Each row is a point on a landscape with many valleys, with its height.
From any point a ball rolls to the lowest of the 2 points nearest to it. It stops when none of these is lower. Distance is the straight distance between rows; heights are no part of it.
j271 h=6.21: [142 121 135 105 120 111 164  88 142 119 107 130 117 102 100 125 121  87
 102 144 169 113 131 161 122 141  65 103  82 154 190  70 177 173 165  82
 121 134 136 113 127 122 157  90  62 112 112 155 100 131  87 158  50 120
 108 168 113 121 174 178 102 151 113 179 148  76 126 136 140  75 159 178
  96 160 167]
j977 h=4.10: [116 102 139 132 115 106 108 112  95 100 132  78 152 101 184 124  85  58
 126 130  88 122 110  78 108 142 160 142 115 163  83 120 101 150 103 111
 147 137 135  94 117 144 147 112 116 100 155 134 104 118 115  96 116 108
 162 122 112 103 169 136  98 166 125 135 141  85 121  94 154 121  69 147
 111 112 114]
j116 h=0.73: [103 122  98 141 100 151 163 143 121 163 150 163 118 114  82 125 144 168
 136 129 155 102 104 138 150  91 134 165 112 118 115 145  98 143 181 164
 178 179 100 115 111 106 172 148 138 125 147 142 102 112 139 126 159 114
 151 130  89  71 143 140 147 131 131  66 115 104 113 101 136 126 151 126
  94 148 109]
j665 h=3.65: [163  79 151 166 147 104 163 102 100 169 161 120 153 107 123 142 106 131
 178 115 127  90 157 161 156  60 159 113  43 158 149 120 121 126 164 148
 128 146 144  54 145 126 171 119 111 134 180 169 109  68 117 128 117 185
 146 136 162 147 176 105  94 158 122  97 195  97 158 123 119 118 110 124
 146 166 110]
j40 h=4.34: [120 175 123 129 163 149 206 120 114 107 163 177 134  82  92  95 155  87
  94 124 165 142  60 172 126  97 157  75  92 143 143  86 130 118 174 152
 106 161  86 123 116 149 126 126 108 165  70 130 131 114 139 111 106 130
 150 100 131  64 143 131 136 151 117 113 172 125 136 134 129 125 149 177
 129 133 113]
j546 h=4.80: [133 133 148 146 162 110 104 140 117 114 138 149 119 124 107 149 124 119
 166 100  99 181 150 142 134 104 129 112 108 146 181 106 103 112 100 120
 109  94 138 117 123 132  98 113 145 114 168 126 174 147 122 113 195  95
 158 117 173 148 110 124 118 154 132 110 170 160 120 140 164 109  85  57
 156  97 149]
j610 h=5.57: [110 159 130 127 147 126  95 133 137 141 126 134  99 158 126 128 137 135
 126 133 102 160 106 123 114 173 122 148 152 112 132 145 116 111  70 113
 124  97 137 171 148 124  85 114 164 137 113 122 166 179 140 127 157  98
 119 113 126 130  97 126 143 117 147 134 110 172 128 160 149 154 110 104
 155  90 139]
j637 h=2.62: [146 135 142 161 175 141 164 108 130  98 157 164 133 165 137 121 146 131
 163 103 115 166 113 168 148  96 164  73 124  87 136 127 136  91 101 153
  97  75 139 172 152 135  77 140 146 165 114 101 163 132 181 115 155 155
 139 111 206 165 105  79 138 113 137 141 158 172 169 131 119 186  97  69
 182 120  84]
j405 h=3.44: [152 150 115 138 160 162 161 116 124 142 149 143 119 128 102  99 142 110
  99 147 169  85 108 166 123 133 164 121 101 121 113 153 135 119 136 157
 108 167  88 130 127 140 124 135 129 184  83 125  89 114 141 129  69 158
 106 105 140  95 143  93 158 148 128 128 139 160 137 170  95 143 151 212
 134 133  96]
j236 h=5.42: [156 142 145 120 131 135 176 124 153  82 118 181 122 139 129  97 143  83
 114 100 133 204 100 161 167 115  98  76 149  95 145  94 155 133 149 133
 123 112 130 179 132 132 108 138 124 109  92 119 161 144 186 141 141 121
 144 158 156 124 104 146 129  90 133 150 114 115 128 105 149 166 157  94
 120 123 114]
j780 h=4.67: [138 117 142 158 103 132 167  74 139 116  95 159 132 144 170 131 141 140
 145 129 101 164 133 175 150 110  94  89 134 128 152 114 158 109 159 100
 165 139 151 158 194 135 125 107 138 114 130 148 146 103 148 116 163 113
 136 125 129 103 110 174 135 127 120 156 140  83  78 123 130 120 132 105
 136 156  97]
j139 h=2.38: [140 151 130 160 190 126 135 125 107 162 150 148 116 116  94 105 139 109
 123 132 146 100 121 147 106 140 177 135  96 129 115 129 101 118 110 154
  94 147 106 121 125 145 121 123 145 194 112 123 105 136 130 123  93 143
 116  85 170 105 152  99 147 166 134 125 156 158 157 187 117 131 116 195
 160 105 106]
j337 h=3.60: [145  97 131 149 136 128 177  82 127 107 168 155 150 163 162 133 137 142
 167 114 118 150 109 164 159  82 153  68 119  92 129 116 135  92 136 158
 104  87 133 145 178 133 129 138 120 151 126  87 137  89 170 108 130 176
 144 107 200 178 127 106 141 126 131 140 176 139 174 110 105 180 104 108
 172 144  62]
j19 h=4.71: [124 142 115 103  90 160  84 158 157 151  96 105 122 163 135 135 128 190
 101 154 141  99 139 112 107 181 123 186 178 112 101 184 129 125  99 120
 136 125 114 155 124 120 126 136 154 143 109 133 115 140 126 138 135 121
  87 131  62 139 102 135 142  70 121 127  75 171 106 153  97 133 155 143
 117 125 157]
j286 h=6.48: [105 132 132 137 125 122 104 105 116 138 142  96 136 179 175 175 134 177
 138 149 103 134 131 112 103 129 153 130 154 113 133 133 106  85  58 131
 107  68 125 147 169 119 127 127 146 144 145  89 123 130 123 126 156 133
 121 105 137 192  97 100 140 136 115 137 146 173 154 125 117 172 104 110
 174 130 120]
j596 h=2.63: [146  95 143 114 129 104 100 159 115 128 134  70 146 151 148 153 118 108
 155 101 101 147 172  96 133 127 124 133 142 127 133 101 131 137 110 113
  81  80 164  97  99 122 131 150  89 105 155 113 123 151 108 159  98 158
 122 174 168 230 126 110 103 140 125 149 128 131 165  98 123 142 124  89
 118 121 138]
j829 h=5.13: [111  89 105 161 108 133 134 101 103 164 132 106 128 149 171 142 102 133
 155 164  92 102 118 142 130 127 160 167 105 116  83 150  97 121 124 136
 180 158 135 113 180 105 157 122 150 127 164 140  94  88 141 127 145 134
 132 114 117 112 148 130 145 158 130 117 124  90 119 122 132 151 107 134
 126 128  84]
j186 h=4.32: [137 117 105 130 154 159 133 130 120 161 131 112 111 118 117 107 126 103
 105 151 165  65 111 128 116 164 167 172  97 132  72 161 120 162 136 164
 133 186  97 106 102 130 138 144 149 169 113 142  62 128 144 147  62 159
  96 115 133  93 172  88 141 150 136 118 107 120 151 159  85 140 151 203
  77 135 108]
j149 h=2.47: [113 111 130 104  71 125 106 145 129  70 126  76 166 140 187 151  83  96
 103 113  98 150 125  45 114 142 106 133 169 141 104 116 135 123 110 112
 128 101 153 127 108 141 155 146  96  64 131 112 138 105 107 124 128 109
 151 158  80 172 131 156  99 122 128 165 101  84 109  59 136 138 124 122
 102 116 126]
j362 h=5.14: [143 144 152 119  81 138 165 100 163  78  93 159 155 148 158 130 143 159
 132 106 126 170 155 169 168  93  72  64 160 126 186 120 168 126 198 122
 153 128 140 165 159 140 123 128 112  93 120 127 151  92 152 131 148 132
 145 146 128 137  87 165 132  96 105 149 140  93  82 101 116 104 156  91
 141 193 125]
j694 h=5.16: [100 151 110 107 133 136  68 157 156 153 114 105 102 161 122 120 138 147
 108 143 106 124  98  99  89 200 136 180 165 113  91 171 110 123  52 122
 130 116 121 174 138 123  84 113 178 158  98 138 138 176 135 133 148 100
 104 119  87 112  97 114 145  90 130 121  72 193 121 177 125 162 130 130
 130  91 151]
j397 h=4.94: [137  87 113 128 135 141 152 112 118 151 133  87 120 116 124 135 103  99
 107 165 159  64 115 124 137 134 155 166  70 148 101 153 116 160 154 135
 142 181 113  75 101 117 173 133 103 135 131 142  56  88 122 142  52 166
 103 161 104 127 190 108 120 167 125 123 124  94 137 135 109 138 143 210
  89 179 120]
j242 h=6.22: [110 134 136 133 132 119  91 116 104 153 132  90 141 146 154 156 120 166
 134 155 112 108 147 100 104 143 156 142 142 142 119 136 108 108  65 130
 105  99 113 108 138 131 130 113 146 155 152 108 107 132  98 118 152 133
 123 101 123 156 111 104 124 158  99 118 158 176 125 152 111 134 106 145
 161 124 145]
j808 h=3.50: [132 128 140 136 133 104 131 136 126 144 129 155 107 101  86 124 145 131
 144 114 138 109 168 162 151 101 110 119 113 130 158 124 128 135 163 133
 127 146 121 100 117 133 135 122 135 113 152 165 147 128 109 141 126 124
 124 131 135 104 134 144 117 139 132 106 135 110 118 141 136  87 137 121
 112 128 142]
j899 h=5.85: [156 122 147 105 108 120 167 104 139  87 100 122 135 120 146 113 118  95
 103 136 157 137 135 152 136 121  72  90 131 131 173  82 174 160 174  91
 112 128 130 129 110 131 148 113  78  93  90 139 131 128 119 142  64 140
 120 160 122 129 127 163  97 122 118 167 145  77 120 123 119  99 156 160
 105 164 135]
j415 h=3.68: [116 135 110  81 114 142  62 186 170 120 100 140 104 113  90 106 134 136
 100 101 132 149 122  80 111 188  91 160 169 136 115 161 130 138 126 124
 144 134 145 167 112 105  86 123 169  95 106 145 166 173 133 135 167  86
 142 151  79  99  89 146 113  48 146 102  59 151 111 127 154 138 129  81
 111 101 188]
j981 h=4.83: [105 134 114 148 113 151 116 119 121 154 117 124 122 145 154 141 126 166
 127 171 115 103 124 141 106 140 151 153 124 126  80 172 110 110 113 136
 179 158 116 135 168 120 134 118 164 154 155 141 117  96 134 110 161 120
 122  95  92  90 114 132 157 136 110 110 116 126  98 127 111 130 126 141
 131 138 104]
j581 h=1.02: [166 152 151 148 188 128 168 107 133 113 142 168 118 142 136  95 154  95
 120 109 123 154 110 170 145 119 154  68 117  99 124 133 153 105 125 144
  87 107 135 161 136 147  84 124 133 170  71 137 156 140 176 122 112 143
 120 122 196 135 118  98 134 118 143 157 147 155 162 154 111 171 122 121
 167 106  81]
j334 h=4.25: [132 147 124 110 113 127  84 140 143 112  79 144  89  93 108  85 127 112
 115 105 117 150 120 112 126 158  85 141 150 126 128 131 138 149 147  89
 163 159 154 158 123 125  83  98 152  95 106 169 163 166 135 123 147  71
 130 125  90  53 121 167 122  76 144 118  87  87  81 121 159  81 119 112
 100 108 159]
j585 h=7.51: [156 142 134 104 163 106 153 122 116  89 135 132 132  88 130  98 129  51
  98 112 146 154 104 130 108 141 125 103 111 135 137  86 140 150 113 110
  96  98 117 136  91 133 127 119 103 135 105 117 141 169 124 141  79 126
 114 137 150 126 144 122  99 156 137 158 148 127 159 137 137 131 114 157
 125 111 145]
j492 h=6.58: [139 125 117 120 128 106 150  99 127 151 130 141 108 128  82 143 126 124
 117 161 181  92 138 156 118 136  97 130  97 147 187 108 145 143 157  93
  97 138 121  95 126 107 169 116  70 135 119 130 111 119  78 153  66 132
  98 134 119 130 156 152 140 174 118 150 162 132 138 167 141  91 153 202
 138 160 166]
j208 h=4.95: [118 192 138 134 166 149 172 147 135 124 142 189 112  62  62  66 156  97
  83 110 164 121  91 157 114 117 154  98  88 144 141 122 133 117 172 155
 120 192  99 128 112 165  92 107 143 174  71 155 144 131 143 109 120 106
 146  97 105   4 159 123 153 131 128  93 143 130 107 154 130 101 149 190
 126 104 121]
j910 h=5.29: [134 143 115 103  78 145 184 117 151  95 104 170 134 125 143 101 133 104
 111 119 140 187  86 145 150 120  77 119 139 102 142  93 161 149 173 116
 167 148 128 168 138 113 147 118 117  88  97 137 148 136 166 121 148  91
 137 147 102  66 126 188 136  89 136 150 102  59  99  93 156 132 158 128
  97 135 111]
j843 h=4.64: [130 152 134 159 194 155 118 148 131 155 118 157  97 127 130 113 153 147
 129 110  97 106 131 150 122 133 170 132 131 116  76 173 118  90  98 179
 162 160 124 161 155 158  56 128 216 171 117 158 126 107 181 105 180 150
 135  88 167  96 106  76 147 102 138  92 110 177 148 136 103 163 118  88
 136  87  72]
j891 h=5.43: [120 102 109 117 102 121 114 131 106 139 142  70 139 140 131 164  99 126
 122 171 149  80 118 100 114 148 151 184 100 150 107 134 108 141 107 127
 120 147 123  79 111 104 191 147  91 125 152 113  63 102  91 144  72 149
 110 155  86 156 173 123 122 176 115 137 138 118 134 139 124 142 135 205
 107 158 140]
j401 h=3.03: [106 137 109  91 116 145  86 183 133 128 123 139 131  95  93 118 144 149
 107 115 149 117 127  85 124 143 115 164 143 145 107 144 109 154 132 146
 155 150 106 124  84 116 126 156 161 102 142 137 131 152 116 125 166 100
 147 147  82  93 103 150 121  85 136  75  77 131 125 102 153 129 137  94
  69 108 167]
j312 h=4.15: [100 145 137 143 162 153 105 126 125 113 125 131 124 145 165 136 159 198
 109 135 110 114 134 133 131 131 167 104 165 117  94 178 125  88  94 168
 137 117  96 158 150 161  67 116 199 167 115 125 132 102 158  87 177 155
 132  96 144 130  76  89 132  89 117  91 135 202 127 126  82 159 122  94
 157 142 105]
j896 h=3.58: [133 128 147 142 171 143 100 146 148 119 130 142 128 145 140 133 158 178
 142 100 109 153 162 146 155 128 154  90 156  89 128 158 118 101 102 163
 108  82 135 168 132 156  58 136 178 161 124 117 153 137 160 124 178 162
 130 121 195 177  81  74 131  84 127 106 138 206 154 120 109 161 117  48
 159 143 122]
j649 h=3.37: [111 173  84 119 137 180 224 137 135 116 169 181 134 118  88 104 171 122
 105 130 181 136  41 166 163  85 150 107 111 106 125 105 135 119 192 179
 116 167  84 134 109 125 145 146 119 152  75 103 129 106 171 115 121 128
 151 113 119  88 136 127 162 121 115 106 132 120 147 103 117 165 183 156
 134 123  95]
j625 h=4.06: [142 136 134 149 127 119 141 132 132 139 110 170 102 124 116 112 148 139
 148 121 119 140 157 173 154 118  97 119 134 114 146 134 136 132 161 120
 147 148 144 136 147 131 110 122 152 119 133 162 154 137 140 137 169  99
 139 119 141  98 113 143 130 112 130 121 111 108  99 133 134 105 145  85
 127 138 114]
j339 h=4.99: [126 137 126 150 179 146  90 143 132 162  91 139  79 110 135 100 140 133
 132 131 100  74 149 132 126 154 150 150 129 126  58 189 121 131 126 160
 175 185 119 153 156 160  59 123 216 155 120 179 118 113 165 120 155 142
 116  94 141  55 116  99 142  86 138  87  77 139 120 145 102 119 119 108
 110  88  80]
j137 h=3.08: [120 119 102 113  83 127 130 150 146 158 119 145 109 164  76 148 144 169
 144 145 167 129 140 131 114 139  88 169 147 122 163 119 129 129 152 112
 121 118 141 118 114  88 180 150  90 114 141 116 129 155 110 170 117 109
 102 167 105 176 124 150 143 128 140 132  84 129 124 140 143 121 168 122
 108 129 180]
j311 h=1.31: [123  95 128 105  75 125 116 138 129  81 120  97 171 158 192 170  97 126
 140 116  91 162 140  70 133 125 121 128 173 112 103 137 141 127 122 133
 144  88 152 136 118 131 152 166 104  65 150  88 124 100 131 125 132 141
 144 163 119 204 127 119 112 108 126 149  94  95 143  50 122 154 123  72
 117 138 124]
j555 h=4.50: [116 149 106 114 104 157 143 165 161 129 131 166 127 179 103 134 170 194
 125 125 154 171 115 141 157 117 120 133 177  79 143 139 122 104 151 154
 131 109 123 177 134  95 126 166 141 148 117  87 145 152 169 143 166 120
 119 152 122 161  81 128 168  82 134 114  79 169 127 122 148 178 173  90
 145 142 136]
j248 h=3.57: [166 108 149 130 152 109 105 129 142 116 137 116 128 152 150 137 128 111
 166 101 101 187 160 128 138 129 110 111 142 104 142 116 136 134  88 116
  85  61 163 146 127 131  96 144 120 122 141 105 154 166 130 150 131 133
 121 159 199 215 105 109 113 127 133 148 127 150 158 125 138 147 113  61
 145 115 128]
j386 h=6.39: [102 104 125 136 119  83  61 131 131 181 128  84  95 105  91 127 103  95
 157 140 107  99 139  57  99 169 116 185 117 145  98 106 113 165  84  89
 139 142 166  84 116 131 128 104 107 102 159 146 122 164  76 148 101  92
 103 118 100 113 173 148 129 164 144 132  99 100 121 145 159  51 109 135
 100  91 174]
j615 h=4.14: [112 103 121 159 135 126 167 117  93 140 164 143 153 116 110 145 133 164
 147 128 147 100 112 162 157  61 165 113  76 146 131 114 108 115 167 164
 136 151 105  78 118 105 186 128 118 136 165 115  98  77 125 118 122 171
 149 119 136 136 148  98 120 167 121  84 185 118 158 112 123 141 124 142
 135 161 105]
j789 h=5.48: [149 125 131 105  79 143 145 127 157  82 105 132 156 154 157 133 128 136
 109 116 144 148 147 135 141 118  82  96 162 114 159 125 162 135 178 113
 128 127 133 158 128 132 142 144  97  94 106 117 137 112 130 135 108 149
 129 158 119 167 105 152 120 101 117 152 117 114 110 101 108 127 160 126
 130 172 136]
j441 h=3.89: [186  81 147 156 143 111 152  88 119 138 127 132 138 131 185 112 115  94
 170 113  88 121 163 171 146 107 121 118 102 114 111 135 139 149 137 125
 124 130 165 127 172 145 114 102 132 130 140 167 125 112 143 138 115 163
 124 125 193 147 143 116 106 130 139 160 141  93 150 125 101 132 117  99
 130 127  71]
j711 h=2.41: [131 130 134 135 172  90 106 140 106 157 147 132 102  69  68 110 141  93
 129 118 151  93 153 117 105 122 140 134  86 151 141 108 102 158 124 128
 117 134 122  78  95 148 137 115 125 141 160 138 125 158  79 147  93 128
 112 112 147  97 178 112 115 162 138 115 144 131 153 172 146  62 122 162
 120 107 172]
j642 h=4.29: [118  88 121 156 127 133 182 107  94 129 179 141 164 135 129 143 130 162
 169 104 129 117  86 166 170  55 171  87  97 129 114 113 106 102 163 185
 133 129 119 116 142 114 160 153 127 145 152 100 110  58 157 114 141 185
 148 108 167 157 140  84 127 142 142  92 183 125 175 104 116 158 110 109
 147 146  70]
j408 h=6.00: [112 116 121 148 125  98  98 118 128 182 115 129  94 122 112 129 115 109
 161 133  84 132 130 118 102 150 110 167 111 123 124 115 100 148  85 101
 153 141 150 118 153 117 126 117 132 103 174 147 144 161  98 129 150  84
 128 103 116  84 156 154 140 163 140 130 105  92 106 142 174  77  89 109
 118  74 135]
j390 h=2.34: [ 99  82 121 104  73 138 122 127 134 101 138  90 183 167 195 184 104 180
 127 118 112 125 148  71 141 121 154 128 159 109  98 145 133 109 118 157
 146  96 122 131 124 113 165 171 117 104 150  72  94  75 128 125 127 174
 137 151 112 215 127 106 126 111 118 133 118 133 153  61  90 173 120 125
 128 170 119]
j85 h=4.30: [119 125 103 107  87 169 100 137 142 130 121 103 147 144 150 134 130 190
 108 159 156  75 150 121 129 137 145 153 160 134 102 174 127 126 134 149
 153 155 101 132 112 115 141 148 145 145 122 116  94 102 124 121 139 136
 109 131  89 131 105 133 136  98 119 106 112 154 107 127  83 142 165 165
 113 154 142]
j153 h=3.01: [122 102 109 101  65 164 142 108 153  78 133 107 189 176 199 148 116 169
  86 142 140 123 128  89 138 114 142 108 167 105 107 155 145 107 141 154
 152 112  96 154 118 125 168 160 107 114 102  69  93  72 147 107 114 175
 129 148  98 179 132 116 132  93 112 133 110 130 143  74  69 176 135 158
 133 181 113]
j494 h=5.00: [139 168 111  92 119 157 169 161 171 102 125 185 125 127  92 101 169 135
  97 107 161 177  92 152 167 111 107  90 157  84 154 121 153 129 177 145
 123 130 117 177 110 115 117 161 128 119  77 110 167 150 177 140 149 120
 133 151 131 121  96 148 143  85 134 125  94 137 120 107 139 158 176  96
 129 142 144]
j824 h=3.72: [100 152 118  94  85 184 126 121 161  76 120 120 177 166 177 137 116 187
  57 148 156 110 116 104 112 149 148 120 186 114 102 176 147  95 133 148
 133 107  87 172 108 136 136 134 134 138  65  81 119  94 149  93 145 137
 130 114  70 135  88 131 127  62 108 118 127 163 115 101  66 156 143 164
 150 157 133]
j959 h=5.34: [124 118 122 125 136 133  69 146 124 138  92 100  90 103 157 113 116 110
 130 123  82 110 134  98 116 166 135 156 149 137  69 171 108 145 101 122
 184 159 130 140 144 140  73 112 193 102 146 160 139 140 131 108 164 109
 139 103 114  70 117 127 117  95 130  98  83 113 107 114 139 112  88  78
  91  91 106]
j926 h=4.59: [145  79 118 142 126 101 146 127 110 161 139 116 128 139 141 129 118 108
 164 124 102 111 142 141 151 116 139 168 113 102  96 129 117 160 146 147
 152 141 151 103 141 109 160 150 124 107 166 156 104 119 145 152 100 162
 114 155 151 155 165 104 109 145 150 124 101  85 160  98 126 148 114  91
  94 119  82]
j93 h=0.81: [129 147 147 158 177 102 136 131  95 176 159 160 122  94  63 126 134 113
 132 117 156 100 130 140 103  95 159 132  73 143 150 105  92 124 122 144
 108 147 111  89 120 143 142 119 138 174 151 131 114 137 112 127 115 143
 115  81 166 100 159 105 138 180 130 106 180 156 163 193 139  91 112 164
 143  98 132]
j942 h=7.86: [148 152 129 109 149 109 101 131 143 120 102 128  92 120 104  82 122  79
 108 126 128 151 104 114 115 185  83 135 143 112 131 113 141 154 112  82
 100 119 144 161 106 134  90 102 126 140  79 138 151 189 135 150  83  91
  95 137 132 109 124 146 125 110 149 175 109 130 126 165 145 130 140 160
 124 103 153]
j804 h=2.19: [107 143  86 140 126 158 185 142 108 153 162 172 125 131 100 114 149 147
 129 128 152 131  64 161 159  90 151 134 114 113 103 117 113 108 165 180
 159 169 103 139 134 109 158 154 140 147 115 110 115 109 164 116 153 123
 149 105 112  73 126 127 165 134 139  94 122 124 135 110 129 149 147 134
 123 126  84]
j398 h=5.84: [108 114 121 139 109 109 102 128  97 165 145  87 130 161 122 166  95 135
 148 166 126  99 120  93 105 139 148 181 106 138 122 111  92 124  87 121
 115 118 123  81 128  95 182 133 114 137 162 106  84 128  88 136 106 139
 123 125 119 164 148 116 141 186 118 128 152 142 151 146 143 137 116 168
 146 126 148]
j669 h=3.31: [113 117 140 111  87  98  95 138 113  81 110  52 162 106 184 150  75  84
 125 124  86 133 131  47 112 136 117 138 142 171 113 105 139 130 117  91
 146 126 156  81 104 143 153 119  93  66 144 129 127 107  90 105 126 102
 170 140  85 136 146 159  90 148 120 159 135  77 100  76 139  99 103 136
 102 124 135]
j731 h=4.20: [148 115 141 134 141 121 114 146 148 128 130 155 119 148  99 138 145 137
 168  95 116 174 168 149 156 116 109 122 141 111 170 114 127 120 126 132
  94  87 145 136 119 115 112 154 129 119 174 112 148 160 124 152 160 141
 130 165 189 191  97 110 129 128 155 115 116 142 138 131 143 123 135  43
 130 131 153]
j536 h=1.34: [142 102 138 108 145 105 104 151 121 142 131  76 124 120 112 139 131 107
 141 132 147 101 181  98 124 130 109 132 125 144 155 110 148 145 130 108
  85 107 146  72  89 129 138 139  76 104 142 130 110 142  81 166  58 153
 101 175 143 202 145 111  95 159 127 157 119 140 157 134 108  94 145 131
 117 140 160]
j659 h=6.76: [ 92 150 141 125 138 145  99 139 135  97 140 113 154 155 133 160 145 195
 105 125 130 161 124 106 128 130 135  90 190 125 161 142 122  87  87 133
  84  69 102 149 113 139 110 140 125 160 122  81 156 142 122 110 178 133
 143 129 122 178  65 108 127 108 112 107 154 205 123 132 113 152 111 113
 176 144 155]
j522 h=5.26: [138 134 165 156 156  96 144 115  96 114 159 135 147  99 126 146 108  79
 185  92 113 173 130 139 120  77 149  97  79 164 168  79 115 132  89 114
 100  87 139 110 132 136 133  96 129 123 167 128 157 130 125  95 172 110
 158 102 201 141 148 129 101 175 133 134 200 130 132 154 173 100  56  74
 146  80 144]
j706 h=4.62: [117 111 137 141 125 115 103 131  97 112 131  86 147  81 176 127 102 109
 148 130  84 117 145 100 125 112 172 125 104 170  87 142 102 142 115 135
 170 149 132  87 118 141 129 119 146 101 166 156 116  99 120  93 160 118
 170 115 119  88 148 132 100 153 127 102 141  97 109  87 133 106  65  96
 101 111 101]
j717 h=6.99: [130 161 156 128 123 136  95 135 149  92  97 120 137 147 151 160 123 155
 122 118 118 172 171 124 130 138  90  91 176 144 186 140 149  94 119  99
  96  84 144 153 135 144  91 115 112 107 129 113 179 139 109 127 174 102
 142 132 114 169  62 146 122 108 111 143 150 149  79 133 132 121 128  98
 182 151 170]
j5 h=4.82: [134 123 126 112  74 127 135 104 142 110  87 137 117 109 134  98  99 110
 114 127 124 142 109 136 120 150  69 138 132 123 131  95 164 167 168  74
 164 154 161 153 133 119 144  81 107  98 102 156 132 141 140 123 122  83
 120 132  86  61 144 190 132 106 139 167 106  47  77 124 154  84 158 161
  81 128 134]
j201 h=3.91: [ 96 138 100 116  91 146 136 148 131 160 145 151 133 174  81 157 155 193
 139 144 162 135 109 128 121 114 111 164 158 111 150 106 105 100 135 142
 123 109 112 139 127  75 176 162 120 132 143  82 125 147 123 149 150 124
 113 139 114 170 104 134 174 126 137 114 120 164 152 138 152 154 164 123
 135 128 151]
j45 h=5.66: [117 128 129 153 159 119  83 125 124 168  96 124  79 108 123 124 116 115
 152 140  74 124 131 126  90 161 119 166 121 124  99 152  97 137  79  97
 181 148 144 146 181 132  74 104 176 114 170 161 157 155 123 116 176  99
 126  92 123  62 135 141 140 123 133 126  79 110 101 144 163  94  83  80
 119  61 122]
j584 h=2.54: [169  79 129 114 131 121 136 131 122 138 120  95 129 127 124 131 131 133
 144 129 147  84 195 134 154  98 114 124 117 132 154 146 167 148 159 124
 110 134 146  88 105 127 141 151  93 109 131 143  97 110 111 169  57 188
 105 189 160 204 153  98 111 131 112 136 124 118 151  87  81 116 165 125
 111 181 131]
j904 h=7.21: [127 159 153 131 110 113 101  93 125  92 103 102 160 131 187 151  96 117
 119 139  92 154 148 114 107 151  98  98 153 157 151 132 148 103 104  81
 123  91 147 135 159 150 103  99 113 115 118 120 153 117 105 104 143  96
 135 111 102 125  97 159 119 130 105 159 174 114  78 132 130 117  92 136
 172 139 132]
j673 h=1.74: [123 135 113  92  83 126  96 163 142 128 122 101 134 147  92 150 107 148
 117 140 164 112 141  81  91 173  89 168 150 149 154 118 138 129 128  90
  99 117 137 108  85 109 175 138  71  95 131 120 138 148  80 158 103  93
  98 148  63 162 132 175 125 119 132 152  84 126 111 140 151  95 161 159
  99 117 201]
j890 h=5.33: [105 169 150 143 162 133 122 142 122 117 124 165 123  64  83  89 145 129
  99 115 139 133 104 135 118 117 162  90 115 154 127 148 104 114 144 146
 141 172 100 132 118 162  74 116 166 159 115 149 160 134 131  94 167  97
 164  80 108  18 131 124 139 122 125  87 154 147  92 148 133  99 110 157
 153  95 137]
j805 h=6.08: [126 176 130 137 126 126 139 118 147 139 130 147 119 160  97 133 134 146
 108 168 142 136 104 155  95 161 114 128 146 119 159 136 140 112 109  96
 100 113 120 167 158 114 121 121 125 176  80 117 151 168 122 120 131  91
 106  94 104 120 103 142 161 135 128 157 135 163 100 196 145 136 138 173
 179 114 143]
j709 h=5.11: [ 96 138 132 149 159 138 119 133  96 112 139 141 130  88 144 114 126 125
 126 121 102 124 101 130 121 119 187 108 118 161  89 153  89 100 106 160
 160 152 103 126 130 148  94 113 177 140 153 142 144 103 140  72 187 102
 171  74 133  58 124 113 128 133 127  85 152 139 114 116 128 120  76 112
 135  83 103]
j640 h=6.79: [115 126 141 107 127  74  81 132 125 133 114  66 110  80 126 116  94  53
 127 120 101 135 133  53 102 170  85 142 139 165 126  87 143 164  93  67
 101  91 172  96  96 149 113 100  82 106 124 134 146 170  71 140  79  93
 101 125 114 138 159 154 105 153 134 180 119 109 116 152 161  70 119 148
 115 109 178]
j121 h=2.13: [104 128  90 105 101 140 129 162 114 141 140 138 121 109  84 124 140 148
 120 126 159 104 112  98 136 122 133 184 123 132  95 122  95 158 145 151
 166 157  94 109  84  99 189 166 136  95 150 134 106 140 118 133 146 110
 148 159  86  87 135 148 123 125 134  81  92 105 132  87 148 137 135 115
  60 126 140]
j980 h=3.13: [144  80 141 130 132 119 129 121 120 146 125  87 142 114 156 147 128 147
 152 138 131  81 190 131 157  85 139 128  82 159 145 149 148 139 171 134
 116 152 133  54 119 131 143 139  89 115 163 154  84  62  99 138  86 189
 126 176 131 176 164  97 104 145 111 121 162 115 134 101  84 125 136 148
 138 212 110]
j13 h=7.14: [137 122 147 111 145  75 141 113 101 110 135  89 130  75 143 123 103  34
 118 108 124 128 135 102 105 136 115 124  97 164 143  62 151 178 104  79
 102  89 154  87 107 142 135 102  71 103 144 130 120 158  88 133  58 130
 112 148 150 148 170 143  86 177 128 181 154  97 152 135 158  92 121 141
 108 112 154]
j283 h=2.83: [178 119 143 150 170 114 158  91 129 143 132 144 114 148 146 105 135  85
 140 127 114 148 147 180 145 134 105 119 119  92 133 112 155 129 119 107
  93 111 154 161 171 134 101 109 131 156 102 149 131 157 152 149  98 147
 106 124 191 148 123 121 122 123 139 183 127 128 149 158 115 153 138 130
 149 121  82]
j292 h=6.46: [138 156 128 131 125 108 131 109 145 155 129 151 117 145  72 146 130 146
 117 174 165 116 127 155 105 132 105 133 121 127 190 106 142 130 121  87
  81 115 119 131 145 104 151 120  91 157 103 110 133 160  92 148  96 107
 103 114 112 136 123 154 160 156 120 159 149 152 119 200 153 104 150 185
 164 134 172]

Two balls start at each pair of points below. Name the first point that both come to, or write none.
j45, j546 | none
j890, j408 | none
j899, j292 | none
j717, j904 | j93

Where does a ball stop that starts at each point below?
j271 | j93
j891 | j93
j942 | j85
j709 | j311
